Each row is a point on a landscape with many peaks, with its height.
A climber steps from a point to the highest of its 4 nearest points, and stops where none of them is higher. Distance is the straight distance between rows; heights are no part of it.
k638: [-10  25 -17 -18  16  18  24  -6  16   2]  h=512
k103: [ 17 -16  37  -6 -18  11 -27  -7  -3  12]  h=806
k605: [  5 -16  -3  10 -10 -17  -8   5 -11  -5]  h=767
k863: [  2 -16  14  25  -7 -16 -24   8 -11   9]  h=705
k999: [  2   6 -40  -1   8 -15  28  37   1 -12]  h=158
k948: [-15  24   0   1  17  17   5 -22   8   0]  h=562
k868: [  8  -8   7 -32  -8  19   7 -12   6 -10]  h=549
k74: [ 17 -22  24 -15 -22   3 -17  -7  -3   1]  h=539
k810: [-10  27 -31  -9  18   8  28  15  16   2]  h=468
k688: [  9 -12  22  -7 -14   8 -16 -14  -5   2]  h=448
k738: [ -2   6  25  -1   7  20 -13 -24   3  10]  h=710
k582: [ -5  13 -30  -2  12  -6  23  18   7  -7]  h=103
k670: [ -9   1   7  24   6  -6 -16  -7  -9  11]  h=626
k952: [-17   7  -9  32  14 -19  -8   1 -10   6]  h=456
k445: [ -3  23  12 -21  13  35   8 -33  16   0]  h=563
k989: [ 15 -29  -3   5 -23 -27 -11  15 -11 -11]  h=756
k593: [ 15 -18  38  10 -20  -2 -31   6  -5  18]  h=672
k113: [-18  20  -2  18  17   4   1 -16   2   6]  h=502
k376: [ -3  18   2 -25  10  26  14 -22  14  -3]  h=598
k255: [  1   6  17 -20   2  25   0 -26   7  -1]  h=541
k314: [ -6  -7   2  34   3 -22 -17   8 -17  10]  h=741
k448: [  2  17 -47  -7  22  -5  32  40   8   0]  h=58
k910: [-4  0 -1 -9 -1  3  4 -6  3 -7]  h=141
k494: [ -1  17  18 -14  11  32  -2 -35   9   7]  h=573
k430: [ -6   4 -25  11   5 -19  13  16  -1 -10]  h=297
k371: [ 20 -30   8 -19 -24  -4  -7   1  -5 -10]  h=528
k517: [  7 -12 -10 -24 -15   0  15   6   1 -16]  h=306
k475: [  1  -3 -22 -11  -1  -7  21  18   3 -12]  h=373
k94: [  5   2 -10 -34  -1  17  21  -1  13 -13]  h=744
k978: [ 13 -23  -9  15 -17 -34  -6  23 -16 -12]  h=771
k821: [  5  -3 -19 -23  -4   1  21  15   7 -14]  h=457
k93: [ -4   0 -15   4   4 -13  10   5  -5  -9]  h=112
k361: [-10  25   0 -17  14  27  16 -25  17   0]  h=585
k52: [ 23 -28  23  -9 -28  -4 -19   1  -4   2]  h=620
k616: [  1   8 -27 -21   7   7  28  18  12  -6]  h=382
k422: [ -8   2 -11  17   7 -13  -1  -2  -5   0]  h=298
k328: [  1  -9  -8  22  -5 -23  -9  10 -14  -6]  h=821
k656: [-17  31 -26   3  21   3  24   6  11   4]  h=490
k797: [ 10  -4  30 -11  -6  20 -14 -22   0   6]  h=533
k787: [ 11 -20  13  -1 -19  -8 -14   1  -7   0]  h=684
k225: [  2 -10   9   1  -7   0  -8  -7  -3   0]  h=493
k471: [-5  1 -6  0  3 -4  2 -3 -1 -6]  h=282
k50: [  1   1 -31  -3   2 -17  22  25   2 -13]  h=234
k763: [  5 -18  22  17 -14 -10 -26   7 -12  15]  h=697
k965: [  9  -9  16 -25 -12  15  -6 -15   3  -4]  h=412
k393: [-19  28 -18   2  21  10  14 -10  11   1]  h=535
k4: [-10  12 -17  -1   9   4  18   1   7  -5]  h=305
k172: [-10  -5  15  45   4 -18 -29  11 -15  20]  h=695
k998: [ -1 -13 -17  10  -6 -24   6  16 -10 -13]  h=722
k875: [  1   0  41  12  -1  15 -29 -10  -5  22]  h=564
k286: [-21  30 -22  17  25  -4  16  -2   6   5]  h=458
k115: [ 13  -7  51   2 -12  17 -28  -9   1  24]  h=761
k637: [  6  -9 -17  -2  -6 -14  13  17  -2 -14]  h=576
k290: [  1  -6  22   8  -2   5 -20 -12  -3  11]  h=631
k838: [  1  -6  35  26  -6  -4 -30   9  -9  27]  h=683
k128: [  5  -4 -31   3   1 -23  19  32  -4 -18]  h=188
k83: [  4 -12  24  13  -7  -1 -25  -2  -9  13]  h=682
k939: [-13   9  -6  18   9  -4   0  -7  -2   2]  h=378
k498: [ -2  11   0 -22   2  18  13 -13  11  -6]  h=630
k697: [-1 -5 -3  7 -3 -9 -4 -1 -3 -6]  h=520
k480: [ -8   6   4   0   4   5  -5 -14   0   1]  h=236

For each start below, name the point where the climber stops.
k286: k94
k83: k328
k763: k328
k361: k94
k128: k328
k475: k328
k939: k94
k445: k94
k875: k103

Call two points neighbours if one is among the 4 nearest of the other. Go from one point of each pair to the other, from neighbour to neighbour, staying as high as possible. Name the lowest point that can't be avoided.
k103 / k738: k290
k94 / k738: k494
k328 / k103: k593
